Points on a hilly landscape, in no order, each with its height.
A climber steps from a point to the highest of its 2 nearest points, and stops where none of them is higher. Distance is the straight distance between rows; heights are no part of it.
Q24: [148 113 116 157 175 107  90 128 192 130 112 168 105 119 119  91 125 144
 109 153  69 105 121 139 137 114 116 157 103 114 132]  (h 524)
Q549: [176 122 124  97 104 131 130 173  66 171  79 137 126 136 141 177 192 203
 165 124 202 128 111 141  94 156 155 138 109 123  55]  (h 343)
Q941: [154 144 109  74 173  77 117 135 141 105 146 107 153  79 151 130 134 117
 158  74 118 143 134 115 116 147 135  76 124 129 132]  (h 204)
Q269: [ 92 102 114 104  73 140 139 110 115 195  86 131 139 141 114 150 142 165
 153 157 174 157  86 145 107 123 152 186  92 106  87]  (h 336)
Q834: [110 124  99 110 142 108 106 122 204  85 178 110 117  98 134 141 126  71
 149 147 118 153 133 112 176 120 156 141 137 158 155]  (h 178)
Q554: [122  92  47  45 138  94 157 163  94 108 169 113  81  65  98 135 111 111
 137 190 135 127 133 126 161 146 174 119 170 158 169]  (h 255)
Q713: [139 133 140 117  72 128 120 126 100 186 110 139 149 145 150 156 140 195
 141 145 181 161 111 132 116 148 155 150 127 124  65]  (h 293)
Q328: [133  71 128 120  85 138 132 102  97 160 115 179 117 134  84  96 136 170
 112 137 144 174 155 166 151 114 181 165 152 158 129]  (h 572)
Q192: [102 170 122 156 114 157 149 138  93 154  92 120 157 163 162 110 125 130
  75 191 176 152 124 123 157 155 119 111 126 158  76]  (h 227)
Q277: [111 155 188 163 142 105 139 125 126 147 105 147 114 186 106 115 108 116
  81  80  64 103 154 191 107 124 106 160  97 106 124]  (h 378)
Q810: [136 158 166 146 158  84 110 108 171 103 170 131 123 146 130 127 110 103
 131  65  64 115 160 159 138 117 108 111 140 142 147]  (h 459)
Q828: [100 132 122 182 164 119 163  70 155 150 160 110 137 155 132  82  84 116
  86 111  81 129 140 113 120  89 100  63 160 147 106]  (h 420)
Q674: [115 138 173 120 136 126 152 127  92 141 125 133 111 165  85 127 149 122
  92 114 102  72 165 200 127 107 128 191 106 115 151]  (h 337)
Q434: [175 172 171 185  89 151 132 175 133 127  92 150 143 128 131 128 134 171
  89 184 139 113  91 108 117 158 122 136 110 108 116]  (h 355)
Q99: [ 95 117 119 197 143 124 145  88 150 151 106 132 161 154 141  55  99 132
  69  98 111 170 123 105 124 113 102  63 130 138  82]  (h 376)
Q262: [135 129 156  89 126 131 160 115  92 121 162 112 115 141  87 134 151 114
 130 131 130  72 170 181 165 111 149 183 155 145 159]  (h 303)
Q97: [103 116 127 111 180  89 140  90 152 102 224 114  80 147 107 150 135  88
 191  93  88 100 180 122 191  96 110 125 168 127 159]  (h 134)
Q189: [183 124 152 129 121 112 120 177  91 108 104  97 131 114 122 143 179 134
 123  98 161 115 153 129 174 173 149 149 101 155 153]  (h 234)
Q970: [130 127 101 101 185 123 151 113 144 135 153 172 104 120 102  96  70 103
 118 133  63 156 162 129 104 133 145 107 168 135 113]  (h 386)
Q760: [124 132 113 158 166 115 100 137 174 146  74 128 124 123 148 103 146 153
 103 184 116 112  92 134 128 138 107 146  83 115  85]  (h 604)
Q873: [119 167 180  92 120 146 131 129 123  64 135 128 146 107 107 139 183 127
 183  90 141 102  87 126  65  99 115 129 122  57 151]  (h 529)
Q805: [160 140 132  60 130  93 131 157 126  76 136 125 145  73 110 143 146 100
 179  61 135 147 135 123 124 168 161 116 123 122 160]  (h 180)
Q797: [131 177 116 184 127 128 182 130 150  98  90 111 175 111 134 105 131 106
  94 174 155 130  69  83 127 102  98  55 112 145 144]  (h 243)
Q312: [128 155 151 126 103 123 129 120 172 137 126 128 155 128 135 144  90 136
 149 113 101 162 115 124  88 153 143 129 115 116 105]  (h 262)
Q322: [142 110  80 109 146 129 147 163  97 154  65 108 105 102 139 136 131 136
 133 175 139 136 122 106 141 177 135 111  92 156 117]  (h 322)
Q418: [100 135 148 141 168  81 105 105 170 113 184  93 102 155 149 159 156 125
 150 122  95  47 138 159 153  72  72 163 116 102 145]  (h 87)
Q932: [165 106  69 115  49 131 108 172  82 151 105 183 161 103 131 175 103 127
 115 171 220 183  90 123 153 139 162 144 130 155 160]  (h 549)
Q416: [ 83 130 105 100 182  88 137  94 129 146 129  82 108 141 145 113 153  93
 139 115 133 161 165 142 158 132 143 110 110 168 100]  (h 135)
Q572: [151 112 119 118  89 138 104 145 138 110 103 174 109 100 106 147  98 138
 174 166 145 182 122 111 119 169 178 172 142 149 108]  (h 236)
Q920: [114 106 106 113 178 121 128  99 159  88 201 124  88 125 124 113 131  68
 155 113 110 136 172 107 183  94 141 110 171 159 161]  (h 155)
Q575: [135  96  89  60 124 104 178 143 113 123 139 119  81  87  92 144 114 144
 167 162 100 130 145 131 132 153 174 142 141 142 140]  (h 277)
Q405: [ 99  85  99 142 119 140 137  84 138 194 144 119 116 142 150 102  98 172
 114 170 106 130 118 114 151 101 117 124 126 112 121]  (h 561)
Q384: [157  67  93 122  54 141  97 152  81 183 111 188 155 118 104 126 128 164
  95 142 207 183 122 152 157 135 173 165 149 164 129]  (h 670)
Q491: [127 125 112  84 203 142 158 121  79 115 127  86  79 119 138 117 171 110
 169 164 147  56 151 120 171 151 121 123 149 132 103]  (h 476)
Q900: [ 84 108 142 118 157 101 122  80 157 110 185  97  97 152 103 152 155  98
 179  85  92  95 143 143 141  66  94 168 109 100 176]  (h 110)
Q548: [198 135  95 102  63 106 114 194  80 146 104 183 151  99 136 198 101 159
 144 157 187 160  85 124 102 174 152 136 119 120 122]  (h 458)
Q150: [117  76  97 120 132 142  87 105 167 131 184 167  99 148 108 162  54  98
 172 104  72 158 169 114 121 125 117 152 155 143 146]  (h 323)
Q362: [110 135 128 176 123 169 103 128 159 153 109 174 158 153 138  86  77  95
  50 146 126 134 116 133 140 127 119 145 125 112  99]  (h 309)
Q830: [160 135 183 121 139 122 138 160  72  99 113 132 116 137 126 111 218 199
 110 106 132  58 138 165 105 105 121 132 118  78 121]  (h 266)
Q631: [148 108 152 137  93 145  94 127 111 137 149 147 139 141 118 115 116 107
  88  54 112 158 155 149 133 116 140 112 137 141 196]  (h 496)
Q654: [ 95 150 163 201  99 136 121 126 117 111 117  95 173 131 141 103 145 143
  65 102 143 116  72 126  71  87  69  88 114  85 150]  (h 497)
Q56: [148 151 122 121 123 139 167 146 158 110 128  94 129  94 138 157 125 143
 156 193 116  81  94  95 122 132 118 123 118 111 149]  (h 441)
Q884: [119 113 113 127 103 141 117 145 149 106 117 115 128 122 145 137 124  66
 113 140 164 167 152 108 180 141 170 142 117 185 159]  (h 211)
Q163: [124 132 121 150 108 136 154 103 151 158 149  94 149 117 164 128 103 180
 128 179 112 109  93  90 124 105 103  98 136 111 128]  (h 499)
Q104: [117 145 115 159 160 153 138 122 158  80 138  94 156 120 152 100 140  61
  93 133 153 121 117  81 142  90 111  64 145 163 163]  (h 297)
Q483: [130 150 162 152 168 107 134 131 114 106 103 127 127 143 154  97 177 186
 102 114 110  86 131 158  78 104  97 110 121  85  75]  (h 300)
Q348: [117 128 135 150 100 171  83 112 173 129 178 117 158 150 161 151  63  60
 118  72 109 151 133 104 115 122 107  99 150 146 154]  (h 537)
Q851: [137  96  97  45 122 100 173 144 139  94 160  92  91  78 101 173 151 136
 223 138 124  99 125 115 160 152 169 151 146 119 138]  (h 256)
Q861: [149 155 126 145 112 144 101 147 169 116  88 180 147 110 134 135  91 112
 156 151 148 193 103  89 100 166 154 134 121 130  95]  (h 231)
Q108: [108 100 102 133 177 149 120  97 160 146 157 187  90 164 105 118  63  69
 131 127  71 141 172 124 135 103 120 148 152 137 122]  (h 354)
Q918: [151 101 123 107  53 134  86 153 125 124 159 158 133 116 112 190  50 149
 173  80 107 179 135 114  80 178 149 150 159 130 137]  (h 267)
Q244: [ 80 141 114 108 107 130 196 118  84 175  90  98 142 157 132 112 144 153
  90 174 142 157 131 150 148 144 138 119 107 148  97]  (h 190)
Q157: [159 138 135 143 111 129 137 177  94 135  72 101 147 124 126 146 149 133
 111 113 154 159 132 107 131 175 137 124  78 150 135]  (h 268)
Q147: [155 110  87  67 186  78 149 157 142  91 167  87  97  71 145 146 143 122
 192 105  99  83 135 100 158 166 141  93 144 114 126]  (h 233)
Q5: [121 124 107 152  98 174 121 153 104 180  91 162 162 150 149 106  81 112
  59 156 171 161 123 115 156 168 131 132 115 126  87]  (h 269)
Q658: [ 82 121 123 162 155 144 117 101 135 111 120 114 134 154 147  81 156  93
  78 133 150 141 141 125 149  78 120 117 121 148 141]  (h 353)
Q58: [163  87 130  99 122 158  98 125  87 143 124 147 122 125  98 145 149 153
 178  98 150 118 139 128  97 121 143 171 132 116 142]  (h 735)
Q659: [115  91 117 107  95 123 107 126 160 136 158 132 121 139 102 183  50  94
 160  85  72 158 160 136 114 166 143 179 124 146 149]  (h 296)
Q293: [ 79 134 152 103  99 123 161 106 114 140  96  81 134 140 127 149 178 160
 168 122 157 148 103 135  90 109 145 157  83 102 102]  (h 387)
Q132: [134 127 155 138 156 100 106 116 170  94 121 149  93 122 109  95 170 136
 140 145 104 133 148 149 168 123 150 164 119 147 129]  (h 467)
Q255: [112 117 117 203 167 109 109  98 173 177 147 148 101 177 147 118  68 117
  82 136  79  77 145 134 167  83  62 135 126 125 126]  (h 43)
Q960: [ 79 170 165 129  92 136 154 110 105 106 105 118 160 136 118 132 160 131
 144 108 163 163  82 127  50  89 125 129 102  74 130]  (h 449)
Q585: [138 181 154 146  74 138 169 132 146 148 117 135 180 124 130 133  79 140
 106 113 110 147  76 120  79 144 116  80 116  97 127]  (h 292)
Q484: [158 107  84  85 128 138 158 157  72 151  63 115  69 105 142 147 158 180
 168 199 161 110 125 123 141 187 144 103 127 151  88]  (h 361)
Q353: [ 85 133 154 194 160  95 104  94 151 133 148  96 106 182 162 134 117 118
 104 114 107  79 149 151 146  79  68 149 114 125 135]  (h 65)
Q633: [117 163 193 174 136 113  84 109 152  74 173 103 135 134 133 108 148 113
 121  42  87  96 118 159 109  87  79  90 151 113 171]  (h 518)
Q734: [134 135 171 179 111 159 116 128 126 161 130 157 134 164 105 108  64  99
  67  59  65 123 149 153 119 142 107 114 131 121 153]  (h 429)
Q12: [ 90 137 169 159 140 104 108 110 132  72 103 133 120 141 121  80 207 135
 113 125 150 144 137 152 141  92 134 158 111 128 127]  (h 415)
Q617: [201 121 109  77  98 127 106 205  89 162 107 165 137  98 148 183 130 195
 136 132 153  99 115 138  87 164 155 144 122 106  97]  (h 401)
Q980: [177  92 138 101 101 117 119 159  88 119 150 112 119 107  94 154 149 131
 122 112 138  71 165 165 173 144 153 180 137 152 190]  (h 272)
Q3: [178 169 176 153 109 162 160 150 115  94 112 126 127 114 124 131 141 168
 139 174 131  93 109  96 114 142 123 113 138 111 138]  (h 396)
Q556: [118 184 124 169 145 126 170 147 112 112  75 119 181 135 145  92 154 141
  64 166 157 144 104 116 123 130  94  73 115 145  98]  (h 201)
Q447: [150 143 109 120 124 166  85 153 166  90 127 180 156  96 128 153  69  66
 142 125 133 170 115  86  91 149 138 123 146 137 145]  (h 202)
Q824: [164  97 141 135  98 146  57 124  99 136 156 137 141 132 139 148 141 146
 140  86 167 137 146 117 130 122 137 145 144 140 158]  (h 603)
Q480: [127 144 143 190  88 127 143 105 149 155 120 129 188 135 144  87  81 151
  73  84 119 167  92 107 105 127 104  42 138 122 106]  (h 333)
Q794: [134 127 110  67 150 147 160 132  56 126  83 104  87 115 128 139 206 142
 198 173 204  97 119 127 150 162 142 120 139 138  85]  (h 410)
Q452: [107 158 182 188 124 131 105 106 137  60 137  97 150 119 134  96 174 127
 119  78 133 117  93 121  83  86  83  80 140  99 161]  (h 591)
Q481: [116 148 154 171  90 176 111 150 133 157 102 177 172 146 105  88  99 127
  43 140 130 122  76 140  98 126  98 151 105  63 122]  (h 351)
Q457: [ 71 134  99 107 139 118 150  93 121 179  98 111 105 158 134 106 128 108
 111 163 133 179 154 156 171 163 158 126 121 187  70]  (h 162)
Q172: [136 120 140  79 141 155 119 126 100 101 139 120 135 110 110 143 181 128
 186 109 159  83 119 126 108 107 124 167 131  90 151]  (h 617)
Q656: [ 92 138 161 139 129 102 129 116 129 137  85 109 123 155 156 121 171 182
 135 112 128 140 124 153  81 124 130 146  88  98  56]  (h 341)
Q134: [119 141 149 155 111 154  87 133 116 151 125 133 174 135 143 122 128 149
  74 115 134  99  77 135  66 101  78 128 105  63 138]  (h 414)
Q583: [109  92  97 105 156 119 128  88 124 180 141 104  74 141 141 129 153 171
 151 181 110  80 134 152 157  98 119 153 131 126 118]  (h 651)
Q820: [136 143 106 117 153 131 145 145 116  84 122  94 131 103 152 118 152  78
 123 144 170 140 150  94 182 148 146  94 133 177 147]  (h 246)
Q180: [109 117 104 149 134 140 152 104 170 142 178  91 135 134 145 135  58  85
 115 112  83 143 144  90 128 124 118  80 151 154 145]  (h 471)
Q764: [124 129  82  67 161 167 110 130 149  90 153 168 127  94 101 150  98  67
 184 155 133 148 128  99 102 136 145 148 156 132 133]  (h 175)
Q533: [129 119 107 117 207 143 104 107 107 120 146 116  93 127 154 107 160 131
 154 166 142  63 141 116 147 103  93 128 152 124 117]  (h 545)
Q462: [154 134 145 110 157  96 155 119 143 105 189 147  98 122 101 122  88 123
 143  82  36 125 183 144 124 132 134  90 170 133 152]  (h 419)

For each start below, name the point where the climber stops.
Q157 | Q583
Q483 | Q58
Q434 | Q583
Q312 | Q348
Q556 | Q760
Q192 | Q452
Q353 | Q760
Q659 | Q452
Q189 | Q58
Q269 | Q58
Q713 | Q384
Q884 | Q760
